Points on a hilly landscape, in no order, each with its height.
From any point a ball rolls to the lowest of the 2 points nearest to it. It stops when none of these is lower. Distance is the straight distance between rows; heights are no part of it.
K397: [ 71 153 154 144  91 123 156 124 101 128 106 106 130 107 157 115 114  86
 128 160 125 187 106 163 144 113 109 100 136 159 193 122 117  88 131 120
 142  89 117 140 145 132 108 134 130 141]  h=14.6
K918: [161  95 127  95 127 115  91  88 111 133 140 150 121 130 109  92 125 147
 106 132 148 105 112  92  99 132 170 136 140 120  56 107 154 108 166 131
 114 132 116 148 132 133 109 101 104 137]  h=48.6
K171: [ 68 122 204 142  94  96 193 144 168 123  83 112 146 126 101 173 101 127
 157 148 141 146 164 108 185 100  91 117 157 142 160 132 135 127 150 113
 146  63  91 144 134 153 117  96 134 100]  h=38.0
K114: [123 125 149 150 115  99 125  81  56 139 124 133 106 156 135 103 142 141
 114 111 153 121 101 124  77 119 155 153 120 111 103 140 137 132 122 117
  95  91 128  96 101 144 113 151 136 140]  h=34.7
K885: [121 165 123 135 164 139 175 138 167 209 165 120 102  92 119 152 155  72
 126 158 102 116  93 137 104 139 132 178 124 135 197 157 160 140 171 106
 149 125 123 140 139  89 105 137 143 160]  h=57.4
K110: [115 115  96 133 145 142 127 122  91 155 149 115 121 135 106 142 159 177
 155  91  97 136 112 143 127 140 131 144 116 126 100 179 106 168  99 156
 123 126 122 107  82 139 151 120 135 126]  h=35.4
K829: [101  87 120 143 113 144 146 134  61  86  83 106 122 140 132 134 143 161
 115  77 136 166 133  98 177 151 104  69 103 142  37 151  98 152 113  97
 144 151 107 141 133 133 124 118 131 102]  h=28.7
K130: [108 112 129 110  87 138 157 141  73 118 113 106 120  98 127  93 125 131
 134 121 150 152 151 114 126 142 138  74 139 111  98 109 136  86  64  53
  97 128  97 136 129 167  93 137 142 142]  h=60.5
K407: [152 142 140 111 132 138  84 116 174 143 158 149 134 133 147 113 128  93
 105 172 109 115 136 123  78 113 140 162 137 129 125 100 161 178 129 112
 155 133 132  87 128 105 141 136 103 135]  h=36.1
K849: [112  86 131 153  95 132 164 194 113 107 110 101 110 114 129 141 151 173
 151  59 122 125 160 154 163 156  89  92 127 149 154 148  86 114  63 131
 115 136 115 139 129 179 102 107 133 145]  h=64.0
K416: [ 94 120 130 138 138 148 182 157 147  94  89  92 158  84  84 136  92 132
 153 160 121 170 127 121 184 148 144  86 180 114 154 172 147  79 100  87
 109 124 107 166 128 166 136 114 144 111]  h=70.3
K935: [129 141 169 134 117  69 144 134  96 151 129 140 134 101 113 115 149 123
 150 100 159 112 160 153  95 160 153 128 116  91 135  41 144  91 104 125
 131 110 144 128 161 121 114 118 134 132]  h=46.5
K841: [138 131 115 139 112 128 144 159 111 105 171 131 159 146 157 146 123 109
 114 108 136  93 184 166  74 121 107 158 108 159 223 167 129 130  62 130
 119 145 145 120 131 151 119 149  99 148]  h=75.8
K61: [127 131  91 121 123 135 141 160 146 132 150 125 167 139 132  95 118 107
 133 155 162  99 147 178 134 112 142 131 107 153 166 112 151 115 101 123
 153 153 169 137 140  87  98 119 134 137]  h=66.9
K817: [136 145 186 144 145 100 113 163 149 152 159 147 104 121 175 128 137 107
 112 126 103 103 146 124 109 134 121 126 113 135 148  81 101 137 148 165
 155  97 147 112 143 125 153  94 108 133]  h=31.4
K539: [158 172  93 130 177 175 128 116 148 114 172 147  96  66 153 154 149 103
 122 122  80 127 118 142  84 123 136 125 152 139 118 151 144  97 136 136
 124 151 150  98 150 102 131  97 112 136]  h=48.5
K534: [138 130  88  78 136 174 103 105 149  94 134 156 139 161 115 163 129 155
 134 132 161 105 139 111  88 138 130 188 125 109 116 177  99 187  74 137
 103 146  93 105 105 194 152 165 118 124]  h=46.9
K861: [121 104 115 132 107 131 168 130 131 113 148 122 126  88  81 134 143 153
 138 119 110 133 176 129  98 133 130 157 130 151 110 166 179 120  99 128
 119 117 117 148 126 129 111  73 137 123]  h=42.4
K971: [148 130 135 116 160 111  83 132 143 143 128 164 106 141 185 131 128 127
 119  97 153  99 129 101 117 141 142  75 118 108  66 107 117 106 138  93
 145 152 183 116 165 103  80 155 114 124]  h=32.9
K312: [158 121  98 129 126 166 107 123 165 109 137 135  94 156 180 138 170  90
 133 114  97 131 123 119 104 116 133 181 148 174 151 126 104 179 136 180
 131 158 107  46 155 151 139 148  80 153]  h=39.7
K233: [153 149 111 126 163 151 180 114 146 122 157 128 116  73 134 149 127 105
 110 143  93 149 119 122  63 131 131 136 157 131 164 185 167  64 121 100
 106 122 140 150 141 108 119 101 131 161]  h=50.9
K775: [159 158  89 111 136 165  75 135 172 113 159 143 133 124 121 136 134 122
 127 189  78 136 141 138 133 105 141 173 136 120 189 123 132 163 129 174
 141 153 132 114  96 134 194 100 128 120]  h=30.1
K429: [112 138  88 141 111 140  98 132  88 103 119 121 151 119 137 125 115 127
 151  92 123 138 154 158 156 121 123  67 122  99 101 109  94 107  77  95
 115 181 158 116 131 121 108 152 115 121]  h=28.2
K717: [162 139 107 115 127 138  68 150 114  90 134 119 128 142 146 154 158 154
 159 101 104 115 172 139 144 151  71 137 104 118  99 120  75 180  88 125
 127 164 123 118 133 163 192 145 115 116]  h=42.6
K655: [126 148 130 127 126 132 147 159 137 174 177 122 168 128 142 135 136  78
 129 157 109  93 167 163 104 137 127 140  87 130 186  95 144 139 114 106
 158 165 151 143 131  80 126 149 130 161]  h=64.3
K125: [141 151 107 117 169 149 180 130 131 164 166 113  92 103 107 141 149 122
 111 139 127 116  99 143  61 141 124 160 130 121 166 170 176 120 141 103
 117 126 133 139 139  72 113 121 178 151]  h=53.6
K970: [ 97 127 116 162 113 148 145 138 165 114 104 103 132 129  95 125 124 112
 108 172 101 192  55 110 173  90 159 142 150 135 191 172 143 135 171 143
 150  92 133 157  62  88 138 112 176 115]  h=53.2
K208: [114  99 125 115 120 124 158 135 131 140 113 122 132  96  96 135 116 160
 131 180 130 146 127  89 171 147 161 114 147 114  72 157 139 123 142 122
 119 115  99 163  98 133 140  77 140  99]  h=51.1
K607: [134 110 103 115 123 164 137 132 154 125 154 141 116 136 137 156 165 104
 110  78  88 108 125 145  90 132  96 151 122 164 111 138 104 146 139 151
 134 168  95 102 152 163 107 147  85 174]  h=42.5
K767: [104  80 111 138 108 157 140 129  93 113 111 105 102 157 115 113 153 163
 117 117 103 158 101  98 160 135 107 117 115 164  54 159 106 167 182 124
 146 170 105 156 111 133 132 115 135 113]  h=27.2
K864: [129 147 125 139 155 134 116 130 120 133 157 159 124 102 129 160 118 123
 133  53  71 116 133 145  79 162  93  93 127  87  84 131 110 115 145 110
  93 156 100 112 124 158 100 142  74 121]  h=49.8
K463: [140 102 179 126 127  88 169 113  91 207 126 117 113 144 105 127 167 162
 148 146 154  86 147 122 123 171 119 151  99  85  86  79 167 172 131 127
 132 119 116 162 131 107 129 144 155 128]  h=10.5
K335: [100 151 226 134 113  64 187  94  86 154  69 106 118 119 107 120 124 122
 152 167 166 155 121 117 162 138 100 141 141 122 152  88 142 130 174 106
 124  55 101 169 153 121 134 129 160 107]  h=28.1
K12: [ 80 122 177 145 119 104 170 162 135 146 104 102 142 128 131 151 105 137
 142 127 123 130 161 123 140 130 103 107 131 115 139 123 121 133 120 116
 136 100 116 147 125 145 114 130 133 101]  h=33.7
K936: [111 145 150 132 168 117 158  87 158 125 113 117 121  83 127 103 104 128
 125 119 133 148 124 111 106  93 131  93 138 145 120  90 159  46 134 123
 125 120 158 154 168  74 121  93 131 120]  h=49.2
K949: [154 121  99 130 143 133  75 106  96 110 107 162 105 143 150 148 125 147
 127  81 135 114 124 124 150 127 145  90 122 110  50 122  95 123 122 112
 127 176 168 121 123 123  92 149 120 103]  h=30.7
K808: [126 162 140 145 152 120  88 112  99 125 114 138 125 157 169 146  96 125
 107 143 134 121  81 136 138 122 134  83 127 102 117 144 104 144 126 100
 115  95 162  84 111 131 136 162 129 116]  h=23.8
K770: [ 67 175 168 152 119 120 123 115 160 143 129 109  94  75 167 106 114 102
 129 156 164 152 131 156 120  98  98 123 132 171 199 132 149  73 105 123
 142  74 152 128 184 100 101 121 129 124]  h=22.8
K58: [ 58 121 165 137 111  86 172  93 130 153  70 119 113 106  97 134 128 136
 164  80 198 144 133 144 167 123 128 127 119 158 113  91 153  80 122 115
 118  98 120 161 159  95  77 122 175 101]  h=54.1
K743: [151 128 165 111 127 101 116 150 144 156 126 126  98 119 171 110 114 140
 109 188 135  96 157  87 164 139 137  99 134  89 122 105 132 142 137 152
 129 115 153 162 136  86 150  92 164 117]  h=49.6
K830: [152 139  99 103 125 142 148 176 105 122 170 133 135 149 156 127 134 133
 139 116 148  87 178 141 105 161 122 136 114 117 163 164  80 141  52 135
 130 168 132 105 125 167 142 144 133 171]  h=74.2
K726: [164 147 110 105 156 161 108 146 169 145 161 162 126 173 161 106 137 129
 151 180 108 104 126 106 132 106 156 187 119 119 189 129  98 210 106 186
 143 146 120  99  92 123 197 151 128 149]  h=34.3
K229: [135 146 122 122 143 155 106 128 150 117 129 117 160 119 117 137 113 128
 129 134  91 147 109 138 117 127 149 119 139 112  93 164 146 111 107  97
 124 148 121 130 109 153 135 136 117 135]  h=25.1
K95: [138  99 150  99 114  99  99 110 147 120 117 124 155 132 107  94  90 168
 116 189 118 126 156  72 179 135 158 129 154 119  76 132 135 155 159 116
 146 136 108 167  89 129 153 108 123  78]  h=52.7
K18: [113  67 169 133  94 113 149 133 145 186 105 119 140 146 100 144 131 156
 157 115 149  88 168 117 150 141 129 148 108 104  67 104 163 160 116 124
 154 145 120 160 124 114 104 128 147 131]  h=16.8
K758: [ 87 102 196 162 133 105 137 139 151 189  93 122 126 166 127 140 124 151
 152 112 182  84 126 127 154 126 119 143 104 126  92 100 135 161 134 148
 162 107 159 137 151  74  82 145 159 131]  h=21.6
K884: [108 171 185 142 122  80 111 127 138 156 130 131 123 123 127 116  89  99
  99 189 110 123 116 138 143 106 136 110 126 117 189  68 136 150 165 127
 156  86 156 124 108  68 164 110 146 117]  h=23.2
K772: [103 142 122 131 154 101 174 110  95 197 124 134 147 142 124 140 130 112
 134  93 132 124  83 155 117 150 161 146 108  80 111 104 147  91 171  91
 128 126 113 139 132 113  89 175 137 159]  h=30.3
K213: [114 127 143 106 114 106 175  95  92 167  84 116 157 109  73 135  97 130
 150 163 138 151 122 128 138 156 165 118 142  81 110 123 158  91 143  95
 112 111  95 170  85 131 145 118 151 110]  h=48.0
K873: [146 103 117 151 141 145  87 132 137 109 105 129  99 155 142 112 151 141
 102 119 123 128  82  75 164 131 117 129 145 133  71 165 122 167 171 141
 117 131 129 122 144 108 121 137 138 117]  h=25.3
K749: [136 156  75 106 138 167 120 117 109  80 153 107 148  98 111 150 135 126
 128 123  99 160 131 117 108 149 103 135 145 124 106 206 121 111 100  82
 112 160 125 137 117 158 153 120 136 107]  h=22.7
K204: [137 155 110 181 148 174  89 119 136  92 107 122  71 136 135 119 137 119
  96 121 113 162  44 108 139  77 112 104 156 157 118 168 116 138 177 117
 124 116 151  94 132  94 124 146 129 112]  h=23.0
K839: [165 126 142 124 144 106  77 131  97 137 138 143 107 156 160 125 135 158
 145  80 122  95 127 141 144 123 144 106 117 130 108 103  55 133 116 197
 122 138 128  79 115 172 155 138  80 144]  h=52.8
K628: [140 133 125 137 161 143  99 149 160 150 155 144 125 156 179 148 162 115
 158 120 105  93 115 129 119 136 141 143 118 107  93 146  88 205  98 130
 137 156 134  64 132 157 150 182  91 129]  h=39.5
K619: [125 122  97 131 131 141 146 133  87 147 165 118 119 110 122 138 146 146
 134 124 109 116 131 167 107 142 146 164 141 153 157 175 142 133 104 155
 118 126 126 113 101 146 110 105 137 152]  h=38.9
K608: [105  96 108 144 109 105 147 106  78  95 109 118 132 128 111 117 132 168
 125  89 145 150 110 107 150 144 156 100 134 130  45 178 103 132 110 106
 107 122  83 127  95 188 128 121 109 105]  h=30.5
K51: [193 127 142  81 150 130  97  71 141 139 145 171  82 124 109 113 133 125
  91 112 127  94 127 116  71 144 150 158 135 129  92 107 160 147 183 134
  94 142  98 101 130 116 131 119  98 132]  h=52.1
K349: [119 148 136 117 134 124  59  95  91 122 128 137 166 129 118 125  80 189
 133 143 160 127 148 162 131 121 160 111 126 104  99  95 111 126  95 134
 119 128 152 112  65 158 155 127  99  82]  h=58.0
K236: [ 69 124 120 123 102 126 190 131  59 145  75 102 138 120 123  97 118 109
 141 137 190 146 130 154 156 149 130  89 122 123 165 132 138  93  84  60
 107  99 116 136 137 137  97 148 165 128]  h=58.5
K781: [146 121 162 117 128 132 145 132 179 148 162 163 128 177 131 151 120  99
 103 131 109 103 152 121  65 133 111 183 119 119 142 126 124 192 162 118
 126 129  81  87 116 133 133 162 115 125]  h=41.0
K195: [134 131  81 145 145 138 122 106 135 102 164 149 101 114 144 166 146 102
 120  74  70 155 102 147 105 121 114 110 146 146  89 145 101  96 158 159
 101 141 119  97 138 129 103 115  90 137]  h=45.7
K790: [124 167 154 157 150 105 141  93 109 197 142 115 122 119 135 112 145  88
 126 150 120 127  96 145  95 125 145 152 121 115 104  98 160 131 163  96
 151 107 143 130 146  79 101 174 136 150]  h=21.5
K343: [123 133  97 150 122 151 113 176 160 106 118  91 167 135 136 144 129 111
 134 175  60 134 128 160 171 115 109 153 133 184 218 189 139 144 102 146
 147 164 142 147 120 133 166 140 119 127]  h=10.7
K425: [146 136 135 144 154 116 148 110 159 144 152 162  78 126 133 133 149  98
  93  90 140 130  86 106  65 122 128 143 116 141 137 128 128 127 184 149
 122 116 141  91 153  85  92 118 126 132]  h=37.5
K532: [150 101  84 100  96 142 116 121  94  87 163 144 124 164 150  94 133 120
 123 151 134 156 111 121 141 114 128 116 122 149 141 128  90 110 132 176
 137 138 121 119 127 172 164 115 118 167]  h=45.6
K800: [149 146 124  93 141 125 107 116  84 137 133 122 102 126 147 101 110 142
 105 168 148 127 113  99 153 144 134  78 126  95  93 116 135 119 134 113
 125 127 167 144 131  81 143  91 161 128]  h=47.6
K201: [123 124 146 104 131 105 153 133 138 166 150 161 166 135 108 156  99 117
 124  75 117 100 163 144  94 159 103 113 118  59 111 103 137 120 146  93
 106 146  83 134 116 162 105 158 101 141]  h=49.7
K948: [107 151 111 120 138 109 145 137 112 167 136 125 145 124 139 132 110  92
 138 112 130 138  90 173 126 130 138  94 122  91 147  97 104  78 153 120
 130 142 135 125 122 129 103 157 126 171]  h=33.1
K291: [139  88 163 105 111 123 152 118 162 150 146 163 172 177 117 156 114 130
 107  79 149  92 155 117  82 137 115 153  98  81  93 119 133 164 142 118
 130 146  78 113 118 152 125 181 109 137]  h=44.8
K768: [153 141 155 157 143 138  81  99 172 152 125 145 131 131  87 115 105 141
  86 149  65 107 106 116 130  94 151 147 156 104 122 126 162 179 181 143
 137 132 117 116  61  74 162 134 111  96]  h=61.3
K904: [107 133 132 163 146 154  79 121 155 160 111 111 156 133 111 125 122 139
 150 178  74 142 110 106 171  98 140 134 145 114 108 151 146 198 135 132
 150 131 121 122  85 107 154 138 126 100]  h=64.6
K776: [128 160 145 171 125 147 119 138 137 121 151 122 100 113 173 128 139  92
 122 131 150 135 123 137  84 104 114 141 135 165 160 152 147 113  94 119
 143  90 155 103 168 125  88 126 124 166]  h=28.8
K531: [ 99 117 107 113 113 140 154 128  74 124 145 132 143 146  88 136 135 177
 130  94 133 134 134 128 133 136 112 127 112 135  94 195  83 150  82 109
 111 144  91 133  78 180 138 141 136 129]  h=33.0
K750: [174 147 132 110 166 142  81  82 154 127 146 155 119 101 105 115 105 128
  90 135  93 120  75 130  96 109 169 138 172 120 119 123 128 143 195 142
 111 142 106  98  79 102 146 120  87 119]  h=56.5
K635: [119  78 105 154 129 130 129 174 161  79  98 106 171 152 104 168 141 140
 138 117 104 151 114 113 167 131 103 148 133 158 118 179 126 141 155 158
 140 133 109 145 138 140 134 120 124 112]  h=67.8
K928: [112 115  91 135 124 148 164 184 137  95 105  91 159 112 121 158 134 127
 151 179  83 161 123 117 191 152 108 111 144 151 146 193 126 128 142 112
 129 127 100 185 117 160 156 114 148 111]  h=69.0
K947: [ 77 156 161 135 138 107 126  98 105 167  99 120 134 125 140 122  92  88
 115 143 124 169  65 162 145 112 129  84 107 128 178  89 119  75 173 115
 131  97 135 128 126 121 116 139 121 152]  h=23.9
K423: [ 87 130 109 155 124 121 154 144 149 111 100 106 110 128 127 126 122 115
 115 167 143 189 107  95 176 112 117 127 134 167 199 173 137 115 165 150
 146  70 117 163 121 121 112  92 177 108]  h=50.7
K500: [ 99  92 123 175 136 133 141 188 161 104 102 113 124 121 140 157 157 146
 155  45 126 137 127 127 154 139  86 108 121 167 134 156 108 113  93 143
 127 124 140 134 173 179  84 146 127 124]  h=65.4
K786: [106 133 138 140 119 106 163 168 161 171 148 104 182  76 106 146 132  84
 156 141 112 114 171 165 128 132 111 128 124 135 187  68 156  78 146 110
 143 134 133 164 155  97  95 122 116 149]  h=59.8
K276: [173 116  91 140 144 149  87 147 148  63 114 148  74 132 134 120 159 136
 110 120 123 127  97  97 150 111 116 128 122 142 102 127 129 158 144 180
 123 131 176 109 157  82 151  95 152 106]  h=27.0
K974: [141  93 133 100  91  91 137  97  63 122 131 140 137 170 131 111 106 143
 112 135 183 127 116 103 104 139 154 128 121 105 104 124  99 112 110 129
  96  89 107 117  92 171 142 135 142 154]  h=39.0
K654: [ 80 120 171 147 113  87 161 119 162 101  82 115 121 112  95 142  92 149
 128 106 163 157 121  91 166 101 125 117 155 148 130 134 138  80 183 136
 125  64 109 148 138 125 107  86 123  92]  h=42.3
K820: [111 117 108 122 146 139 173 165 162 141  97 116 158  98  94 133  94 133
 143 119 134 146 135 115 155 152 150 102 160  97 139 156 148  62 119  68
 102 124 128 179 134 128  72 132 145 107]  h=71.6
K620: [153 119  58 120 120 166 111 145 153  81 156 109 177 157 147 117 147 114
 134 158 106 136 118 157 153 105 104 154 125 168 197 159 123 127 109 152
 133 194 136 126 132 153 160 171 102 156]  h=14.5
K953: [144 109 132 112 119 120 109 186 153  99 144 146 121 119 146 139 152 112
 129 104 112 112 152 133 118 144 110 103 114 143 136  84 119 125 111 179
 144 145 156 125 159 153 124  89 101 139]  h=37.4
K590: [132 143 192 129 119  72 108  96  85 124  99 130 109 113 149  88 124 113
 126 122 174 108 137 128 110 135 136 112 117 123 112  46 161  84 127 104
 113  80 149 149 200 115 119 134 125 134]  h=40.6
K889: [132 144 134 107 125 104  71  94 112 135 115 130 170 145 116 112  65 173
 100 179 145 132 137 120 163 126 166 103 126  85 100 137 104 146 138 125
 130 142 124 151  56 131 164 117 124  68]  h=54.8
K777: [ 72 141 161 136 117 103 175 113  98 169  85  98 134 122 124 112 142 110
 154 122 189 145 149 162 161 128 117 124 115 130 145  82 139 106 108  77
 129 102 107 162 192 105  86 173 176 132]  h=56.3
K333: [157 113 134 166 125 123 103 146 185 111 134 150 103 165 141 156 156 128
 121 107  90 128 119 124 114 103 121 188 149 165 158 131 108 169 135 206
 130 114 131  77 119 145 151 125  87 132]  h=42.7
K623: [106 146 178 133 148  81 153  71 140 126  76 117 129  98 107  97  79 146
 111 151 161 150 109 106 155  93 145 100 155 151 124  93 152  66 177 123
 118  79 130 152 150  85 131 104 144  96]  h=46.2
K374: [150 158 119 166 146 136  85 127 124  82 113 135 144 162 153 141 110 109
  89 144 112 156  59 130 127  93 122 126 139 117 156 149 110 146 159 126
 141 113 153  87  94 106 153 153 128 116]  h=19.0
K97: [155  92 123 124 125 139 139 177 159 120 142 143 159 160 138 143 140 149
 160  91 147  75 167 139 122 154 133 143 107 129 130 149 115 137  35 118
 127 158 138 106 130 166 100 158 122 143]  h=73.0
K751: [122 140 111 103  92 146 132 105  57 101 144 114 134 131 137  90 107 122
 107 182 165 160 134 131 147 130 149 120 111 122 129 137 111 110 102 122
 128 102 124 123 100 168 157 103 142 144]  h=42.9
K440: [110 129 184 122  95  82 173 125  63 175  86 112 122 136 104 111 148 152
 145 158 153 129 154 146 151 159 119 139 102 110 135  60 147 152 152 129
 138  93 122 157 117  93 151 135 183 108]  h=19.3
K80: [137 180 164 143 143  80 159 137 123 161 145 150 153  80  98 154 131 102
 136 118 106 118 171 151 104 140 135 152 113 119 151  42 161 103 138 115
 126 102 144 152 156  91 126 121 111 116]  h=53.3
K611: [175 115 104  88 114 178  75 121 115  77 137 135 104 143 121 149 139 164
 127  88 155 122 156 101 126 155  78 131 102 129  59 134  85 146  78 136
 125 169 111 133 120 195 167 130 133 115]  h=43.9
K552: [ 85 135 137 141 124 102 179  98 129 130  98 113 113  69 111 104 134 123
 158 112 183 162 144 141 119 112 131 119 148 155 155  89 180  32 105 114
 105  96 138 177 193  85  88 103 149 128]  h=51.6
K492: [169 130  62  65 131 179  97 124 145  93 166 156  97 144 102 133 147 145
 124 114  98 130 133 124 135 118 132 179 112 120 160 133 105 183 156 172
 117 170 111 112 117 110 192 108 141 103]  h=25.9
K992: [123 167 112 141 134 147 127  96 168 113 141 151  95  99 161 140 138  83
  99 101 162 143  95 126  62 107 123 148 136 166 151 136 147  79 156 118
 143 110 157 110 179  97  66 138 118 144]  h=33.2
K517: [112 120  91 137 136 164  80 126 120 144 118 110 145 131 142  93 147 136
 143 201 109 135 127 147 193 113 160 113 138 130 106 125 142 166 114 124
 161 168 155 118 103 118 144 148 137 125]  h=66.0
K450: [174 137  20 111 138 163  67 126 124  52 138 125 141 129 115 138 155  93
 167 134 114 103 119 171 137 112 109 146 134 147 162 158 127 107  97 121
 103 196 145 119 168 183 154 150  90 136]  h=18.1
K891: [141 150 125 100 124 126 195 101 121 137 136  97 151  67  90 149  97 109
 134 154 110 183 107 132 102 148 136 107 152  91 135 159 148  76 112  77
 119 111  86 178  83 150 150 110 133 146]  h=51.9
K25: [ 86 138 137 161 103  94 138 121 162  88  89 133 127 124 112 136  84 133
 124 148 129 174 115 120 164  84 132 117 174 174 176 127 129 106 154 167
 140  64 162 132 116 117 115  74 131  98]  h=46.8
K565: [147 168  85 126 136 159 114 132  94  65 140 113 139  59 102 141 116 126
 139  93  84 163 152 144 146 141 103  65 145 110 114 135 122  77  85  80
  98 163 130 137 124 128 131 118 124 101]  h=25.2
K803: [103  86 117 125  80 130 176 165  72 120 134  96 124 117 115  90 150 144
 133  81 127 108 166 143 128 166 107  91 116 111 156 135 110 106  51  88
  90 170 110 136 122 192 101 145 144 159]  h=62.2
K916: [162  86 133 122 134 148  98 101 153 162 145 140 115 159 137 112 151 135
 113 103 163  84 145 134  96 121 151 148  95 127  60  90 140 168 117 133
 169 178 156 102 139  89 102 141 122 149]  h=69.2
K270: [119 108 145 140 135 121  91 165 168 111 107 139  91 160 132 111 123 152
 109 133 141 101 127  91 157  95 133 108 128 159 123  83 137 162 150 185
 162 108 193 118 157  83 123  91 142 101]  h=30.0
K942: [152 115 102  85 127 130 124 113 117 104 149 141  88 118 156  98 128 134
 105 135 147 136 106  77 125 120 128  98 126 131  80 120 136  87 165 141
 119 124 141 160 158 104 122  83 155 147]  h=46.0
K898: [170 155 104  78 155 154  90 133 168 126 136 144 128 165 177 116 130 111
 128 142 111 111 115 119 124 132 135 151 137 124 140 124  80 185 129 172
 124 157 106  63 135 166 196 183  92 140]  h=37.3
K460: [118  80 118 135 118 115 140 168 161 134 119 151 177 151  99 134 113 136
 150 127 155  95 160 123 126 135 170 141 153 108 132 140 136 120  81 134
 115 119 115 128 108 178 113 138 124 147]  h=71.3
K85: [135 146 169 156 135 106 116  89  69 150 114 125 110 151 144 109 101 122
  88 151 136 117  59 123 102 122 139 116 128  90 119 163 131 161 177 100
 103  88 113  99  89 129 140 152 134 128]  h=29.4
K662: [146 115 142 116 108 115 120 109 120 119 138 142  83 165 135  96 136 127
  86  95 170 121 108 101 110 121 122 127 113 157 133 103 111 103 196 191
 125 101 142 129 167 108 110  95 144 135]  h=42.8
K648: [115 134 138 115  95 115 184 120 115 141 118  88 152  89 102 139 108  93
 128 168 115 153 123 168 120 144 131 149 138 132 221 172 178  70 129 100
 116 118 115 176  98 145 123 105 140 152]  h=56.0
K156: [157  91 127 117 119 141 118 156 129 151 138 130 125 182 154 108 143 160
 131 124 166 110 139 121 147 126 127 129  92 127 106 112 115 164  98 162
 166 167 164 108 118  95 141 134 142 148]  h=67.9
K510: [109 164 206 169 135  99 126 115 134 190 111 127 117 142 134 109 114 102
 120 170 117 105 112 113 119 110 114 136 103 129 157  81 133 169 185 114
 142  73 139 133 136  77 126 161 144 120]  h=9.5
K27: [ 84 108 182 169 133 111 101 131 159 152  76 128 127 139 127 127 112 160
 128 119 181 106 147 115 167 110 133  98 119 157 108  90 138 146 128 154
 157 100 169  98 147  80  95 116 126  84]  h=26.0
K946: [121 128 154 126 141 134 146 134 145 135 133 117 149 124 131 148 103 120
  93 150  85 154 119 109 103 127 104 126 128 112 129 157 143 144 172 113
 125  98 104 140 119 113 136 117 144 112]  h=29.0
K112: [120 127 104 156 121 117 172 179 150 144 149 134 163 146 165 154 126 123
 131 114 108 109 161 166 126 134 131 144 116 164 252 143  98  96 103 188
 139 142 144 120 140 140 114 130  94 147]  h=78.2
K495: [152 144 116 110 133 184  79 129 122 118 144 141 106 144 161 157 170 133
 159 126  89 103 164 109 118 137  79 155 118 119  90 156  97 238 111 112
 144 182 113  95 126 155 176 183 127 132]  h=41.2
K398: [134 110 107 124  97 135 134 141 136 111 138 125 176 148 116 101 124 109
 133 131 163 119 143 147 111 106 169 132 125 134 157 121 146  71  73 118
 135 132 133 138 139 152  99 128 127 164]  h=69.1
K737: [148 136 170 131 140 109  85 134 104 127 121 139  88 100 168 101 115 123
 120 103 142  95 135 110 115 125 147  79 132 125  78  69 121  86 130 116
 109 121 153 116 167 146 104 133  98 142]  h=36.0
K390: [114  87 132 145 111 146 108 151 122 144  99 121 129 168 169  82 125 143
 137 183 163 124 136 121 172 119 158 112 121 133  82 113 124 174  90 141
 137 144 163 132 123 116 122 139 131 131]  h=67.0
K284: [158 142  31  49 135 191 113 107 155  52 164 161 149 129  87 156 146 139
 149 120 125 115 161 137 125 131  96 172 110 147 148 155 104 144 112 141
 126 189 103 146 125 156 165 117 134 108]  h=22.9
K707: [179 146  20  85 141 174  75 134 135  64 154 121 128 111 114 161 166 112
 163 120 108 110 134 130 135 155 100 139 129 131 124 183 121 126 109 124
 113 189 137 134 158 147 175 116 134 103]  h=20.7
K339: [136 134 146 102 107  77 150  91  69 129  99 134 147 143 116 104 105 121
 119 152 182 147 101 119 129 150 159 111 136  88 105 103 146  71 152 100
  94  97 113 161 122 136 139 134 142 125]  h=43.7
K124: [158 145 127 133 129 150 114  87 114 172 164 116 125 113 120 102 144  92
 118 143 104 138 115 153  67  98 141 190 119 116 125  83 170 175 147  92
 155 134 118 107 100  73 133 146 122 163]  h=30.2
K752: [170  89 121  90 129 150 104 110 139  88 131 146 129 163 101 121 144 165
 120 100 142 104 136  89 116 146 122 174 132 120  70 165 116 174 118 151
 115 158  88 125 114 183 156 136 118 123]  h=45.4
K78: [103 150 194 178 142  80 135 142 121 194 145 118 101 104 148 112 158 122
 135 126  99 116 147 127 102 129 105 157 112 130 165  77 117 165 167 142
 148  80 140  96 123  88 134 132 119 136]  h=22.0
K34: [ 91 111 110 170 132 122 126 158 196  86  93 124 151 125 113 170 135 148
 158  81 116 141 123 132 157 111 114 113 141 157 126 147 143 108 144 155
 131 117 149 130 158 130  87 114 118 106]  h=66.7
K377: [135  96 118 105 104 126 136 135 125  77 142 128 129  98 100 124 131 153
 128 103 117 138 170 137 127 118 114 110 139 145 105  97 134 109 100 164
 121 139 135 150 141 104 112  50 122 108]  h=41.1
K105: [173 112  99  88 124 113 105 114  99  99 160 156 122 158 143 111 128 152
 141 100 129 135 150 142 123 135 116 138 123 119 128 114  61 118 107 199
 118 136  83 114  98 205 174 134 102 163]  h=49.0

For each start below, name the point where the ball stops.
K95 | K374
K726 | K343
K891 | K374
K105 | K374

Call two points neighbours if one is among the 2 nearest of the other. Go from one point of each pair to the other, from neighbour to neighbour, staying as low as possible. Name the highest point that can't be avoided.
K374, K463 | K270
K463, K510 | K861
K397, K790 | K948
